Each row is a point on a landscape with many valleys, with its height.
From any point a ball rolls to the lowest of the 5 points nearest to it. It stops when none of these is lower. Distance is the straight distance between rows; heights are no part of it.
K648: [ 92 122 126  72 131 106 138 131 203 178 157 130 152 178  97 131 124 133
 125 161 167 124 173 150  69]  height 359
K465: [121 150 139  99  97  92 145 103 164 145  84 133 139 250  93 119 171 204
 134 159 183  72 185 108 117]  height 213
K559: [131 122 144 112 107 105 135 118 153 157 126 140 116 184 144 126 145 173
 138 147 155  95 153 105 141]  height 170
K614: [151 157 102 102 143  87 161 160 144 164 176 174 133 136 131 144 130 104
 143 140 112 137 139 149 118]  height 409
K140: [109  88  85  90 131  93 136 110 164 135 152 108 117 117 117 121 122  99
 124 159 163 151 107 134  67]  height 482
K458: [138 129  92 142 139 120 110 127 138  90 156 111  99  98 148 143 125 115
 138 115  89 157  85 150 109]  height 577
K290: [146 154 157 121 134 173 129 110 106  86 109 118 144 107 105 138 132 159
 134 104  99  70 140  92 178]  height 558
K76: [174 134 167 125 145 189 131 122  68  85  80 112 158  79 106 146 119 140
 171 121 112 100 119 110 182]  height 398
K872: [116  92 159 168 111 116 109 117  91 134  52 117 121 185 124  71 124 174
 110 135 135  97 178 138 162]  height 249
K375: [136 132 139 108 147 204 122 108  86  82 103 127 145  91 125 123 123 147
 141 103 117  81 143  98 181]  height 585
K595: [107  75 101 142 121  79 114 108 133 127 149 105  83  94 142 125 106 109
 123 150 158 174  82 124 107]  height 624
K736: [135 145 102 142 146 151 121 123 138  81 167 133  97  86 124 169 120 113
 117  99  95 129  94 119 141]  height 191
K270: [141 149 152  80 128 102 156 131 146 174 137 172 133 172 135 144 156 139
 127 142 149  94 166  99 123]  height 561
K298: [128 154 135 114 136 128 115 140 150 110 173 149 125 126 136 166 138 123
 133 105  83 133 127 152 144]  height 557
K932: [127 163  90  77 139 110 198 167 169 171 169 172 149 153 108 121 118  98
 115 141 151 130 160 116  69]  height 405
K635: [152 150  91 130 140 121 134 142 143  91 171 124 110  94 139 183 137  92
 107 112  72 154  70 150 109]  height 678
K766: [162 191  91 120 143 105 147 166 129 110 184 166 138 111 142 177 129 108
 116 115  91 160 105 136 132]  height 476
K414: [146 115 120 144 151 192 122 124  67  82 111 113 101  44 128 154 103 103
 127 115  96 149  83 113 161]  height 356
K189: [115 116 162 155 105 176 117 113  76  94  66 100 140 143 115  93 131 149
 130  91 128 109 125 135 154]  height 265
K185: [113 121 144 169 110 165 112 116  93 113  89  99 134 155 116  97 132 169
 148 124 114 112 151 133 173]  height 433
K715: [ 93 117  94  67 138 116 127 136 202 178 173 127 157 173 109 108 109 114
 127 181 149 152 158 151  63]  height 364
K306: [175 212 156 120 134 103 167 152 149 171 132 181 164 193 126 150 158 151
 140 144 118 125 201 107 141]  height 579
K833: [138 183 154 121 138 147 144 123 128 102 128 154 145 131 123 148 144 149
 131  90  91  82 151 103 163]  height 543
K577: [124 104 154 132 101 108 124 107 132 147 102 141 131 180 137 101 146 179
 138 154 162  97 153 107 148]  height 198
K410: [123 113 153 152 126 134 102 127 118 141 122 125 111 136 135 113 126 163
 148 143 119 133 140 139 148]  height 374
K643: [105  87 168 154 138 170  90  76  63  91  37  61 126 137 133 103 109 119
  95  76 139  89 114 162 153]  height 321
K894: [134 100 174 157 142 173 112  85  40  84  14 100 124 145 114 110 118 127
 101  80 141  90 102 123 176]  height 373
K329: [149 145 165 124 133 128 115 121 143 137 123 123 131 171 116 128 148 183
 145 129 113  94 181 110 160]  height 403
K193: [ 93  64 154 180 121 123  73 102 107 145  86  80 105 108 140  97 109 110
 112 112 145 130 113 152 123]  height 281
K536: [170 134  84 109 133  86 145 165 151 155 153 154 113 114 117 175 138  82
 125 143  98 154 110 136 122]  height 551
K802: [ 79 102 107  88 116  98 122 123 174 146 172 107 133 145 119 121 122 104
 131 170 183 156 120 147  69]  height 470
K796: [153 164 155 106 126  94 150 105 166 159 112 165 137 205 108 148 163 183
 126 145 134  86 190  87 144]  height 560
K895: [146 128 155 142 119 193 144 131  82  86  74 111 148 107 111 105 129 147
 143 109 138  94 115 109 189]  height 257
K460: [117 147 136  73 119 108 151 104 177 160 136 129 145 190 126 124 141 145
 140 149 173  95 158 123  87]  height 273
K102: [ 87  96 136 196 119 159  87 128  98  92 110  87 107  76 142 119 122  97
 120  90 133 154  93 147 124]  height 226
K463: [146 150 109 133 140 140 136 146 138  86 165 159 112  73 134 178 116 109
  98  87  79 129 100 118 155]  height 143
K411: [123  93 155 150 120 179 109  93  70  92  46  78 142 133 123 100 117 112
 102  78 147  95 123 139 156]  height 307
K426: [ 97  96 169 176 115 154  74 110  74 117  71  73 119 136 140  87 109 132
 109  89 114 108 135 165 143]  height 248
K490: [102  84 153 174 116 107  94 112  99 145  80 111 114 156 138  86 129 159
 108 137 154 113 159 134 152]  height 222
K99: [ 90  59 148 186 129 142  60  97 110 124  87  75  90  86 132 108 106  86
 107  85 140 136  89 192 125]  height 296
K103: [154 123 108 153 160 174  97 122  79  77 120 108 105  32 117 176  96 102
 136 122  60 168  69 117 145]  height 422
K652: [129 175 109  70 130 103 185 158 160 188 167 197 150 149 128 147 140 128
 134 133 140 127 158 110  94]  height 583
K644: [169 231 151 122 134 129 156 148 154 137 142 169 170 176 142 146 150 142
 141 115  89 109 178 109 148]  height 548
K561: [118  98 169 180 117 155  79  93  80 118  36  95 136 187 112  95 101 153
 102 110 131  89 155 151 162]  height 244
K501: [127  80  96 106 138  80 138 112 149 127 146 108  91 102 123 134 115 101
 123 169 138 170  83 101  87]  height 538
K92: [175 137 175 136 148 197 125 136  61  75  92 106 154  59 118 143 115 122
 168 113 112 124  94 128 193]  height 122
K764: [110  99 146 177 104 134  81 120 103 128 103 114 133 114 143 110 118 133
 137 115 121 128 126 155 152]  height 287
K15: [176 163 180 127 151 185 133 124  72  78  82 112 166  52 111 171 119 128
 185 113  94 107 104 131 195]  height 467
K673: [113 138 140 120 109 102 140 104 154 134  90 139 119 217 102 117 150 203
 124 151 192  86 168 114 115]  height 102
K67: [117 143  69  72 137 107 170 148 178 160 177 162 159 155  96 119 122  97
  89 149 149 149 140 127  73]  height 415
K973: [169 138  63 105 147  81 164 164 138 172 164 159 130 118 126 149 126  94
 102 158  86 182  89 121  92]  height 486
K731: [127 149 133  72 122 103 170  99 174 179 131 150 152 187 119 134 149 150
 113 141 161  86 182 107  94]  height 136
K832: [105 117 112  76 139 105 161 133 196 166 170 128 140 172 107 133 129 118
 123 153 157 105 147 138  71]  height 357
K592: [164 138 144 138 151 183 118 130  69  77 119 116 124  40 119 182  97 108
 148 110  84 154  71 138 153]  height 369
K646: [173 186  51  92 145 101 179 190 142 161 189 172 141 121 120 143 131  99
 120 178 111 179 133 100  94]  height 514
K773: [121  88 163 156 131 162  95  81  55  98  25  59 137 193 110 102 101 147
 107  86 127  85 139 168 167]  height 254
K603: [134 117  92 158 123 141 124 106 119  57 163 107  85  65 150 161 115 107
 112 124  73 158  71 127 123]  height 605
K670: [159 186 112  86 141 106 167 181 140 175 156 192 155 133 139 146 136 131
 128 162 127 138 162 104 109]  height 512
K94: [ 96 129 132  72 127 108 146 111 189 187 145 107 162 207 101 119 124 149
 142 165 162 119 175 135  77]  height 345
K791: [ 72  77 130 122  93  91 121 119 151 155 125  98 133 151 133  80 131 118
 135 154 194 159 117 169  74]  height 510
K924: [119 105 147 163 112 120 100 104 102 137  66 122 111 178 106  82 115 178
 119 140 152  92 173 115 164]  height 295
K882: [139 161 142 115 134 123 125 138 152 131 156 141 133 147 142 158 142 137
 153 118 101 116 131 144 137]  height 547
K258: [ 91  93 104 123 105  83 123 115 146 130 141 125 112 134 146 107 152 126
 127 146 188 146 121 115 103]  height 552
K639: [150 178 153  94 124 126 179 120 167 167 118 176 153 215 121 147 167 169
 111 145 155 103 213  93 140]  height 623
K596: [107  93 155 170 118 183  95  94  84 102  60  76 131 121 137 105 114 106
 110  75 138  98 106 156 133]  height 264
K545: [104 109  72  74 129  87 155 133 170 133 160 122 126 136 120 130 128  82
 105 162 150 144 116 135  59]  height 435
K323: [145 119 106 124 137 100 118 123 146 119 174 106  97 107 137 162 143 106
 122 163  93 181  60 148 108]  height 737
K285: [144  97 103 170 142 175 107 128  82  81 130 104  92  33 130 142 104  83
 139 108 100 173  75  99 144]  height 431
K296: [139 132 100 125 143  97 110 139 147 142 160 148 108 121 138 166 124 102
 129 140 103 154 104 154 118]  height 720
K148: [145 163 148 104 150 164 147 128 122  92 129 149 148 109 129 152 126 140
 130  93  86  84 150 105 168]  height 528
K269: [ 90  79 146 179 123 109  88 115 126 144 113 109 104 121 141  92 121 129
 119 128 159 136 115 148 140]  height 268
K488: [167 133 140 118 162 187 110 135  82  85 125 145 142  38 121 169 110 111
 148 113  86 129  98 115 172]  height 381
K867: [ 82  73 134 179 108 104 104 100 121 159  98 114 104 126 146  82 121 136
 109 117 166 109 131 132 134]  height 258
K575: [128 157 156 121 127 174 131 133 127  86 110 119 152 146 105 134 152 159
 143  99  90  83 168 117 165]  height 580
K455: [142 166 129  91 130  99 170 158 148 178 149 180 134 157 142 155 147 122
 129 137 129 124 163  90 112]  height 535
K707: [115 116 148 154  91 108 136 105 128 149  96 125 120 197 128  92 145 199
 122 154 161  97 152 104 146]  height 212
K721: [ 92 113  78  73 144 106 128 138 189 160 172 109 147 165 103 118 116  98
 112 166 139 161 136 148  54]  height 378
K826: [115 113 128 100 118 103 130 111 150 145 141 140 114 143 141 123 143 150
 150 153 176  99 129 113 118]  height 255
K498: [ 82  68 102 121 106  98 116 121 163 130 146  91 131 153 123 101 131 107
 125 155 195 177 100 160  67]  height 484
K574: [139 111 159 144 140 190 130 128  62 102  75 120 138  74 110 119 117 128
 153 104 126 126 113  99 171]  height 194
K434: [127 159 129 124 136 146 130 145 130  83 165 145 127 107 117 162 144 126
 120  81  92 106 121 110 146]  height 666
K866: [126 148 142 118 134 138 114 134 151 113 152 117 135 131 136 141 125 140
 159 109 100 113 132 145 153]  height 513
K690: [184 178 178 115 168 169 135 130  73  86 100 124 167  66 112 179 132 130
 162 101  76  96 114 138 177]  height 537
K219: [168 185 109  94 160 110 158 184 143 174 171 178 142 134 140 160 139 112
 134 149 100 157 142 131 137]  height 437
K928: [152 173  32  74 128 110 201 169 156 162 198 162 139 121 108 101 119 105
  90 183 107 178 109  85  78]  height 480
K565: [119 112 166 162 111 164 118 121 114  96 107  96 123 128 130  95 120 155
 143  95 119 105 138 154 154]  height 302
K188: [112 100 150 170 121 166 114 112  90 100  91 104 137 120 122  98 120 129
 116  82 139 106 115 154 146]  height 202
K273: [111 108 136 162 116 156 107 128 128 102 133 110 112 101 123 126 124 131
 161 112 128 131 117 153 136]  height 220
K151: [162 186 171 107 140 114 150 133 169 167 116 177 149 184 125 156 154 171
 137 137 104 104 200 100 144]  height 621
K885: [164 123  89 118 147  84 124 148 156 134 172 137  95 114 129 167 116  87
 122 154  87 178  91 143 107]  height 669
K965: [135 112 149 164 121 193 126 108  57  83  51 110 147 128 130  95 127 122
 127  89 132  89 117 114 180]  height 232
K419: [131  95 102 162 119 116  98 139 140  99 159 101  88  82 143 148 115 111
 137 145 100 183  72 166 117]  height 541
K522: [115 122 143  85 116 107 157 106 172 159 114 140 131 173 131 121 150 169
 142 148 179  95 151 108 117]  height 228
K457: [153 121 155 135 141 196  91 131  68  73 108 117 139  43 117 163 108 105
 167 118 100 140  90 134 166]  height 393
K72: [ 93  82 140 132  95 102 127 115 133 141 114 119 130 150 148  82 152 151
 133 151 191 116 123 111 118]  height 280
K57: [188 229 143 103 122 109 171 180 146 144 168 173 174 165 155 159 139 145
 154 138 104 137 196  90 132]  height 555
K137: [171 161  67 129 145 124 158 132 125 105 181 132 117  85 155 172 133  91
  99 116  50 183  57 139 109]  height 582
K493: [151 137  68 102 146  92 165 166 139 185 164 157 117 126 129 152 135  88
 112 149 118 168 122 124  99]  height 441
K304: [160 246 154 116 133 132 172 167 139 110 165 196 185 154 156 143 142 150
 142 109 100 109 177 106 148]  height 550
K666: [123 114 151 131 113 112 119 125 133 142 101 125 129 166 129 108 137 172
 150 135 135  98 170 123 156]  height 260
K658: [138 148 164 113 133 111 145 113 154 147 108 133 129 186 120 144 161 192
 133 145 126  92 193  91 141]  height 455
K875: [157 131 156 121 160 189 111 131  79  93 113 124 135  55 116 145 113 110
 149 110 102 111 114 108 176]  height 406
K856: [119 110 102 161 117 185 103 121  96  69 133 117  83  54 138 136 110 102
 125 100 115 154  80 111 150]  height 274
K119: [124 118 138 125 138 117 110 129 150 123 148 113 113 129 131 145 132 135
 153 136 118 129 137 141 157]  height 488
K543: [ 96  81 119 198 124 156  93 112 102  99 129  86  78  81 148 123 113 100
 129  99 106 175  75 166 107]  height 329
K234: [115 135 144 160 104 123 106 124 125 140 108 115 123 170 125  99 125 180
 146 139 130 101 165 124 158]  height 353
K146: [125 142 151 119 124 136 121 116 151 113 133 116 131 135 119 134 136 157
 160 111  87  93 147 139 156]  height 588
K678: [140 125 153 133  96 118 125 114 131 136 107 146 124 175 124 126 150 205
 132 149 146  80 185 102 154]  height 277
K246: [150 122  79 158 129 157 133 113 100  80 166 101  73  39 167 152 106  99
  99 121  54 171  45 109 117]  height 672
K336: [142 116 124 112 133  97 124 135 164 148 151 134  97 110 143 166 141 120
 142 139 127 135 121 123 133]  height 636
K858: [138 106  82  91 144  91 159 142 152 158 174 134 108 126 123 139 125  75
  90 153 132 165 102 111  93]  height 505
K725: [122 147  60  84 133 105 189 170 169 172 195 170 143 147  97 132 137  87
  82 153 132 164 131 120  80]  height 434
K868: [126 163 143  85 103 102 164 113 164 159 105 131 150 215 119 128 164 187
 119 147 166  75 172 104 108]  height 396
K741: [104 114 134  86 118 118 138 117 175 171 112 116 157 224 105 111 138 183
 145 179 179 115 188 129  88]  height 384
K364: [132 110 139 111 129 109 111 124 145 143 131 149 120 152 145 126 136 158
 151 148 141 113 148 114 137]  height 215
K740: [155 184  85 121 137 122 155 156 137  78 179 163 126 101 147 162 129 112
 103 107  81 156  83 115 136]  height 581
K165: [ 75  56 108 156 107  92 104 118 140 132 131 119 104 111 135  95 129  87
 122 143 192 155  90 128  86]  height 485
K991: [174 183  62 122 141  99 162 170 126 135 189 136 141 114 144 151 146  95
 111 138  66 192  68 141 103]  height 546
K977: [121 140 150 137 100 180 118 127  96  86 113  97 140 109 131 107 125 157
 141  90 129  92 138 116 157]  height 267
K343: [ 90  85 111 112 114 100 129 111 152 135 131 108 109 144 133 108 140 117
 128 144 187 138 113 131 102]  height 526
K628: [117 141 118  68 116 108 162 113 187 177 137 123 144 195 103 121 145 154
 135 155 176 102 156 130  79]  height 313
K449: [100  64 126 205 130 134  63  99 103 117 113  87  76  82 134 126 117  85
 110  98 129 174  87 194 105]  height 310
K283: [109 132 154 150 109 188 121 121  93  86  94 105 131 106 128 103 136 139
 128  92 135 108 124 111 165]  height 197
K619: [151 179  85  82 130  90 188 189 129 175 186 191 145 134  99 150 128 110
 127 150 129 156 149  92 111]  height 499
K968: [160 196 109 109 138 107 160 179 137 136 172 180 150 140 142 174 131 122
 139 120 112 143 124 138 130]  height 457
K48: [125 131 140 119 128 128  93 125 145 100 152 124 115 102 135 143 127 124
 153 113 109 122 120 142 139]  height 370
K389: [ 78  95 111  90 114 106 115 113 171 152 151 101 146 165 118 103 114 127
 145 167 190 140 143 147  79]  height 459
K311: [112 113  94 165 112 138 115 117 125  76 160 100  90  68 141 145 122 101
 140 127 100 171  68 144 114]  height 400
K570: [163 199  83  98 139  99 173 194 144 156 191 192 139 125 133 152 130  99
 132 143 116 169 137 113 111]  height 468
K321: [ 94  80 110  64 135 107 131 138 182 179 145 106 149 167 110 100 110 123
 129 184 180 153 156 144  67]  height 392
K491: [110  99 142 169 117 122  77 133 138 144 133 113 115 118 146 108 120 131
 150 133 121 137 122 151 137]  height 323
K663: [121 123 113 140 128 172 116 127 109  73 155 111  99  70 130 137 117 110
 131  97 103 138  98 129 138]  height 188
K135: [ 94 109 146 162 109 155 112 126 100  85 127 103 121 102 140 116 121 122
 145  92 108 130 120 145 137]  height 210
K141: [ 95 109 120  87 124 106 130 112 164 158 140 127 126 165 123 114 127 136
 138 146 184 111 125 124  96]  height 306
K631: [154 153 158 116 154 169 141 141 111  92 126 157 142  79 115 147 122 125
 135  98  95 100 134  96 179]  height 534
K240: [ 87  77 145 158  97  94  87 108 111 147  99 108 111 141 158  86 137 147
 119 129 160 115 134 136 142]  height 245
K40: [172 170 157 116 166 170 127 136  99 113 114 163 162  83 122 169 121 124
 123  94  76  93 144  84 174]  height 492
K780: [154 235 152 126 140 142 168 160 143  95 149 185 182 143 136 150 141 132
 129  90  91 102 163  97 159]  height 545
K244: [127 120 124  88 133  94 146 117 158 151 147 144 125 146 122 127 151 140
 129 141 163 100 142 107 118]  height 263
K873: [139 126  78  93 151  88 148 145 153 161 153 139 105 131 116 147 127  83
 106 148 113 159 105 128 106]  height 483
K86: [ 79  85 122  92 113 103 116 126 161 167 131 100 149 170 124  79 105 133
 131 180 200 162 138 166  75]  height 503
K623: [ 96  93 149 167 102 102 113 104 122 141  89 133 125 160 143  80 150 158
 102 145 163 103 143 126 134]  height 243
K505: [111  92 121 190 120 107  98 117 126 124 144  99  88  86 139 123 121 103
 137 151 113 172  72 164 105]  height 469
K90: [161 175 129 125 153 115 130 149 162 131 162 164 141 126 150 147 132 119
 144 104 100 123 142 144 142]  height 576
K810: [125 109 100 139 130  99  97 125 151 128 156 115  91  93 133 141 127  97
 143 171 109 170  94 141 111]  height 652
K892: [151 195 113 123 144 124 145 146 124 108 175 175 141 101 130 160 137 115
 116  79  72 119 112 102 143]  height 590
K922: [120 117 156 177 112 145 109 115  98 126  77 115 129 178 106 101 108 177
 134 139 137 114 174 133 166]  height 276
K647: [132 146 155 142 104 161 124 116 122 111 112 112 141 157 111 114 132 184
 133 119 111  95 165 128 152]  height 589
K252: [105 124 136 100 111 110 154 100 166 140 126 122 141 184 135 101 156 173
 133 155 190  95 143 109 108]  height 216
K263: [156 116 161 154 138 199 117 115  49  98  44 104 148  96 113 116 132 132
 148 109 132  97 123 100 189]  height 318
K923: [112 104 103 181 114 142 108 106 106  60 144  88  75  40 147 128 116  92
 122 114  90 182  64 146 100]  height 490
K464: [107 118 127 160 109 173  97 127 111  85 123 107 113  82 133 109 130 131
 149 109 111 139 103 134 141]  height 204
K247: [151 158 163 116 130 121 121 132 156 144 126 145 146 159 137 163 134 158
 138 125  94 100 161 130 151]  height 501
K399: [135 118 145 142 120 178 114 124  69  83 110 107 118  63 127 129 126 114
 149  91 130 117 110 109 163]  height 127
K598: [ 95  95 145  79 112  91 127 119 162 173 132 105 157 201 125  79 134 160
 139 178 179 117 170 141  76]  height 417
K279: [119 103 162 171 106 131 100  99  95 129  75  95 130 153 131  81 116 163
 112 123 123 112 155 142 170]  height 171
K732: [110  95 104 107 123  91 132 125 149 151 158 118 102 120 144 128 128 105
 137 154 176 146 110 112  98]  height 679
K706: [108  95 149 156 101 115 101 123 120 149  89 122 105 146 144  85 145 165
 128 123 138 112 152 123 144]  height 253
K630: [105  83 115 183 122 106  91 130 130 126 139 101  98  89 140 104 123 107
 129 135 135 181  82 156 120]  height 477
K125: [173 157 156 122 160 189 138 129  92  95 113 138 150  56 105 160 111 111
 148 120  85 109 129 108 180]  height 430
K70: [ 95  53 161 197 133 122  63  94  99 130  76  65  88  89 136  97  88  98
  94  93 153 125 128 172 123]  height 288
K727: [ 83  48 136 195 132 100  55  83 124 137  90  75  68  75 133 109  97  93
  83 125 159 165  91 155  99]  height 324
K816: [147 185 144  86 120 118 183 138 159 186 133 188 148 187 124 139 146 152
 116 130 141  89 200  82 107]  height 901
K772: [106  66 134 178 110 101  93 117 138 155 113 111  95 109 141  97 127 116
 121 138 146 159  96 139 117]  height 340
K985: [ 99  96 150 175 118 147  79 106  86 120  81  72 127 115 139 105 110 107
 117  87 136 134 118 166 120]  height 266
K610: [141 150  47  88 153 108 195 160 146 176 195 163 121 110 121 125 121  96
  85 168 119 179 113 102  77]  height 461
K453: [ 95  52 142 194 129 117  69 107 117 132 101  90  91  84 149 107 106 102
  96 108 144 147 114 165 108]  height 293
K75: [169 214  90 105 142 106 163 182 142 133 193 177 160 145 142 156 135 121
 143 133  99 152 134 133 126]  height 462
K911: [111 108 157 169 115 152  99 104  83 115  63  97 135 161 124  89 122 150
 109 106 129 104 143 156 153]  height 217
K59: [132 112 156 172 113 132 107 122  79 126  67 117 132 197  96  88 122 190
 109 131 137 105 169 133 161]  height 299
K231: [122 114  63  78 138 103 162 138 168 155 177 132 131 132  97 133 118  83
  98 156 142 147 112 123  73]  height 442
K123: [131 144 144  84 120 101 175  96 172 157 102 132 152 237  98 118 151 203
 134 162 172  86 198 140  96]  height 362
K908: [ 95 119 144 128  93 104 134 104 145 138  96 127 130 201 132  73 145 181
 129 154 179  99 158 117 120]  height 201
K591: [112 130 136 141 106 154 108 131 125  93 126 112 122 109 141 120 131 139
 144  95 109 119 123 134 141]  height 239
K191: [ 84  56 147 188 123  75  70  94 126 133 107 109  79  98 146 111 129  99
  98 121 178 143  99 152 100]  height 344
K88: [140 126 131 133 129 183 119 129 106  81 117 115 114  70 131 135 115 123
 142  90 114 126 107  87 168]  height 151
K817: [171 172 146 103 143 107 158 140 153 181 130 181 161 175 145 150 158 141
 125 145 108 110 188 106 145]  height 727
K376: [115 140 162 139 120 138 121 127 115 122  93 110 131 186 114 113 134 189
 152 136 111  87 176 129 156]  height 397
K999: [ 98  92 132 114  90  89 140 107 142 147 134 139 129 166 139  92 150 158
 132 151 183  96 142 134 114]  height 225
K562: [ 80  97 134 129  94  93 117 106 146 139 121 113 137 154 139  83 133 129
 131 146 203 130 118 149  97]  height 440
K16: [146 130 110  95 140  82 150 150 154 163 171 164 120 137 124 150 140  95
 123 142 132 144 127 133 107]  height 367
K576: [106 103 114  59 144 114 127 127 189 189 141 120 155 177  92  91 111 133
 141 188 155 130 179 128  85]  height 368
K964: [161 192 162 123 133 144 150 147 155 114 133 158 168 163 120 152 137 156
 134 106  81  91 171 119 154]  height 536
K989: [108  97 133 161 117 106  92 137 126 118 146 113  95  94 130 127 117 118
 150 137 124 159 106 148 133]  height 319
K950: [179 178  40 100 144 110 183 178 123 174 180 146 129 126 129 133 118 104
 109 171  86 184  93 121  98]  height 498
K224: [167 200 130  85 138 103 170 183 131 186 160 194 173 161 132 146 133 132
 153 140 135 124 159  91 119]  height 592
K720: [131 149  93  87 152  88 174 168 155 172 168 167 133 142 120 142 125  93
 116 139 144 138 138 114 104]  height 414
K904: [175 186  44  88 145 105 197 198 146 171 192 171 139 111 124 130 124 132
 118 187  99 194 102  92  95]  height 542
K150: [153 198  80 105 142  97 169 172 139 134 177 158 135 135 132 164 136 110
 127 134  98 176 113 146 105]  height 481
K138: [135  91 140 160 131 191 103 124  68  78  94 117 119  67 128 127 113 107
 141 100 137 145  94 116 153]  height 150
K101: [123 114 168 162 116 182 110  96  74  89  57  97 146 164 112  97 132 147
 103 105 139  83 132 151 164]  height 247
K198: [181 159 158 127 158 193 125 127  79  68  99 112 160  45 112 188 109 116
 162 104  95 125  78 136 171]  height 425
K974: [143 212 121 118 151 124 157 158 136 100 164 186 161 122 140 159 149 131
 123  87  89 117 135 115 155]  height 549
K344: [132  95 153 155 109 177 113 119  73  83  76 116 126 101 130 109 141 122
 132  84 139 109 112 120 168]  height 160
K152: [175 197 147 132 161 168 144 150  96 117 124 185 173  88 131 142 128 128
 120  99  78  86 161  88 174]  height 509
K206: [111  87 143 182 122 186 104 100  71  95  96 101 113  65 136 119 105  71
 119  75 138 138  90 134 142]  height 203
K496: [ 91  73 119 159 114  82 107 125 128 121 123 110  93 100 150 112 120 111
 113 148 173 169  86 137 109]  height 525
K811: [ 93  59 122 201 125  92  95 101 120 148 106 116  89  93 143 116 118  81
 110 122 148 185  96 140  99]  height 495
K698: [102  73 153 155 116 155  58  90  81 108  58  32 114 117 149  95  96 121
 114  95 137 108 123 178 129]  height 269
K947: [118 150 111  66 137 109 185 144 173 189 160 170 157 175 102 125 139 108
 112 139 152 112 167 126  73]  height 380
K118: [115 132  64  83 152  99 155 148 197 181 190 140 150 153  86 113 114 107
  94 165 122 158 145 147  51]  height 401
K362: [103 116 114 173 113 146 101 129 123  95 144 103 103  86 131 140 126 120
 149 119 110 152 103 158 132]  height 227
K528: [115 158 112  69 137 101 174 163 169 173 171 162 161 160 104 132 143  99
 106 152 148 119 166 125  74]  height 399
K756: [123 144 130  74 121 108 161 118 166 171 132 144 150 183 131 136 154 144
 141 145 176  71 150 129  98]  height 284
K390: [ 80  71 124 161  99  84 104 104 147 131 114 109 107 127 139 100 131  88
  99 130 194 160  87 150  77]  height 432
K253: [136  96 143 147 125 196 117 106  61  84  74 110 120  72 134 117 101  93
 126  86 140 133  93 121 156]  height 162
K799: [187 162 174 125 168 182 134 131  56 104  92 126 159  74 103 168 113 137
 165 122  86  90 124  97 182]  height 474
K949: [ 93  89 133 187 113 136  81 121 129 114 121 104 110 102 133 113 109 110
 131 114 128 151 122 158 137]  height 259
K418: [154 147  76 144 147 134 137 123 130  92 165 128 102  65 151 160 118 104
  97 118  49 171  46 128 121]  height 615
K26: [164 181 139 117 141 105 145 160 157 155 156 172 151 159 149 156 143 136
 141 119 105 121 156 127 136]  height 562
K340: [140 130 125  89 150  93 153 132 158 168 156 165 113 147 147 140 143 114
 125 149 142 120 155 114 121]  height 304
K249: [156 179  83 115 150  93 146 159 148 112 176 155 126 123 146 161 128  96
 117 125  74 165  87 162 120]  height 539
K294: [136 167 134  74 142 107 181 135 163 181 147 183 154 179 121 148 143 127
 121 128 136 104 177 102 102]  height 855
K295: [114 110 120  67 134  99 148 131 173 155 169 139 134 154 111 130 134 121
 133 148 163 118 143 134  73]  height 350
K170: [ 97  47 153 187 116 128  60  90 102 149  80  85  92 123 140  91 110 146
  93 116 146 109 131 150 131]  height 289
K942: [ 87  77 147 168 102  93  95 113 129 153 106 113 105 122 142  92 129 138
 108 136 181 136 125 144 112]  height 279
K289: [169 227 109 100 134 108 158 192 143 153 192 185 157 141 140 161 137 125
 158 142 118 164 164 129 116]  height 487
K330: [ 85  92 138  95 102  99 121 113 168 155 121 121 155 184 137  83 137 145
 141 175 188 123 136 157  85]  height 456
K966: [169 120  79 153 157 171 121 118  87  84 148 109  86  33 163 173  99  97
 103 140  30 187  44 100 121]  height 658
K38: [ 97 103 139 165 129 181 108 112  79  84 102 111 107  85 134 116 110 115
 117  73 140 130  92 145 136]  height 180
K492: [108 117 163 166 113 145  99 116  90 121  73 104 135 163 121  93 116 170
 130 121 125 113 154 151 163]  height 261
K23: [157 214 143 133 141 141 158 154 145 102 152 182 156 127 138 149 154 133
 123  91  89 103 155 104 170]  height 544
K440: [111  85 132 134 114 102 114 129 131 137 129 122 104 112 140 118 133 136
 162 143 157 142 116 133 131]  height 518
K523: [159 130 103 145 149 178 118 131 107  78 139 141 108  34 132 175 101 112
 115 106  83 145  95  98 166]  height 372
K758: [166 121 168 145 133 188 121 124  47  94  57 115 149  81 112 131 123 118
 169  99 130 108 100 119 188]  height 443

Two balls start at each pair of points below. Name the first point that both come to, or write -.
K950 / K67 | K947
K501 / K802 | K721
K810 / K273 | K464
K811 / K99 | K985
K146 / K866 | K48
K603 / K543 | K399

Where does a ball stop that starts at each point below?
K791 | K673
K732 | K731
K928 | K731
K974 | K559
K298 | K399
K323 | K399
K86 | K731
K246 | K399
K727 | K399

Call two points neighbours if one is among the 5 nearest of the other. Go from one point of each pair to the other, from neighbour to neighbour, staying as low as possible. Name the highest point that can't be avoided.
K731 / K279 | K460
K92 / K279 | K457
K673 / K559 | K908
K463 / K399 | K736
